Each row is a point on a tangle of strands that fork, close into loops and nearly touch. The rows are in no order.
(in the rows, 128 means zero)
Two points are linked if the straight distance between their rows is under 50.6.
segaf: [141 205 131 109 126 100 109 191 141 112 156]
zik: [142  88 106 142 116 128 114  90 111 125  89]
Pogi: [ 95 151 128  69 124 161 186 113 176 112 157]
dapa: [ 65 151 100  93 132 154 162  85 175  97 115]
Pubip: [ 73 136 129 114 170 175 138 105 152 122 134]
mevep: [152  66 150 147 108 130 150 119 109 157 139]
goda: [115 116 140 152 171 156  94 124 115 122 117]
lene: [159  91 158 162 101  89 135 165 100 162 151]
vusu: [139 105 185 146 146 153 141 171 120 158 180]
kizi: [133 146 111  66  91 129 182 102 158 119 140]
Boma: [112 178 105 131 150 114  76 150 132  91 108]
fupir: [157 192 144 116 113  93 119 202 132 129 166]
dibo: [149 132 106  72  80 117 183  95 145 131 128]
gigaf: [157 119 104 152 112  96  92 118 101 126  86]
ladin: [114  93 165 119 162 189 160 115 134 159 165]
Gev: [144 108 160 177 145 121  91 166  97 138 132]
mib: [103 129 106 123 148 147 114  98 137 105 104]
Til: [101 113 125 158 180 156  80 105 108 114  93]
zaz: [ 67 156  86 101 129 144 145  83 167  88  99]
repaf: [168 101 104 116  73  96 158  92 119 152 106]
rek: [165 122 102  94  73 101 172  91 131 143 116]
suz: [ 52 142 122 104 164 182 162  89 169 120 134]
pev: [138 115 132 176 151 118  67 138  91 116  96]
sefuv: [116 154  83 122 128 112  91 107 131  93  82]
zevi: [ 96 171 108 138 163 128  76 139 134  87 103]
suzus: [118 100 177 129 169 188 150 136 128 165 177]
Lipel: [142 119 145 179 152 119  73 159  94 124 111]
kupa: [157 139 155 113 103 119 154 170 133 146 174]
Dedu: [133  97 145 153 151 150 110 126 112 134 126]
mov: [151 100 182 159 128 123 138 183 112 161 178]
Rodu: [159  64 150 142  91 116 164 122 110 164 143]
pezuv: [142  83 141 149 128 141 127 118 113 141 126]
dake: [141 113 112 164 133 112  73 119  96 114  81]
tunel: [104 109 139  93 142 179 174 100 155 135 155]
kita: [164 169 159 102  97 102 157 189 137 146 183]
govu: [168 111 142 165  97  71 119 163  98 160 134]
bepef: [134 206 114 113 129  95  94 178 137 103 136]
nane: [156  76 117 144  97 114 131  97 104 144 102]
pufiv: [170 104 123 167  91  61 116 142  91 158 112]
delad: [ 72 166  77 102 126 130 129  89 164  83  90]
Pota: [ 88 145 114 116 154 154 124 111 148 103 120]
Saz: [105 158 144 145 180 150  85 161 127 112 139]
biti: [174 195 122 109  92  70 137 169 130 141 145]
Koti: [ 95 158 127 152 183 144  72 143 122 100 112]
tes: [163  75 118 140  83 102 146 101 108 154 111]
numog: [166 116 112 155  97  79 109 128 100 144 102]
Tefep: [114  98 116 155 160 148  92  92 110 115  85]
Kipap: [155 101 170 166 116 102 126 180 104 158 162]
Banop: [117  96 151 108 148 179 167 111 141 149 160]
Luz: [129 108 183 136 157 171 147 158 128 160 184]
Gunud: [167  80 131 143  77  87 157 124 106 168 129]
Posus: [128  92 106 144 135 137 103  83 113 115  82]
Mur: [ 58 143 109  95 145 171 168  81 175 108 125]
Nimu: [118 200 107 121 141 105  85 164 137  92 121]
tugi: [ 93 165  84 110 131 122 112 105 151  87  92]
Gil: [ 98 129 136  84 139 173 177 108 163 124 157]
Tani: [173 175 139 103  85  82 159 170 133 148 162]
zusub: [126 133 101 128 131 124  99 111 125 106  96]
mipo: [117 148 115  69 106 139 179 108 162 113 143]

How many points has the smallest loop of links through each point below? Write none if it is on no loop.
Pota => 11
tes => 12
Boma => none

A fork is a point with three links, a tip a point with one. Leave the first point through the second and follow the links. Name the first fork or tip that comes.
Dedu, goda => tes
biti, Tani => kupa
Boma, zevi => Saz
Saz, Koti => fupir
kupa, kita => biti

Name the points in between on the shortest way along the links from the first point to the second, in order.
Til, repaf => Tefep > Posus > zik > nane > tes
mipo, suzus => Pogi > Gil > tunel > Banop > ladin
bepef, Saz => Nimu > Boma > zevi > Koti
Gunud, Pogi => tes > repaf > rek > dibo > kizi > mipo
govu, pev => pufiv > numog > gigaf > dake
mov, govu => Kipap > lene
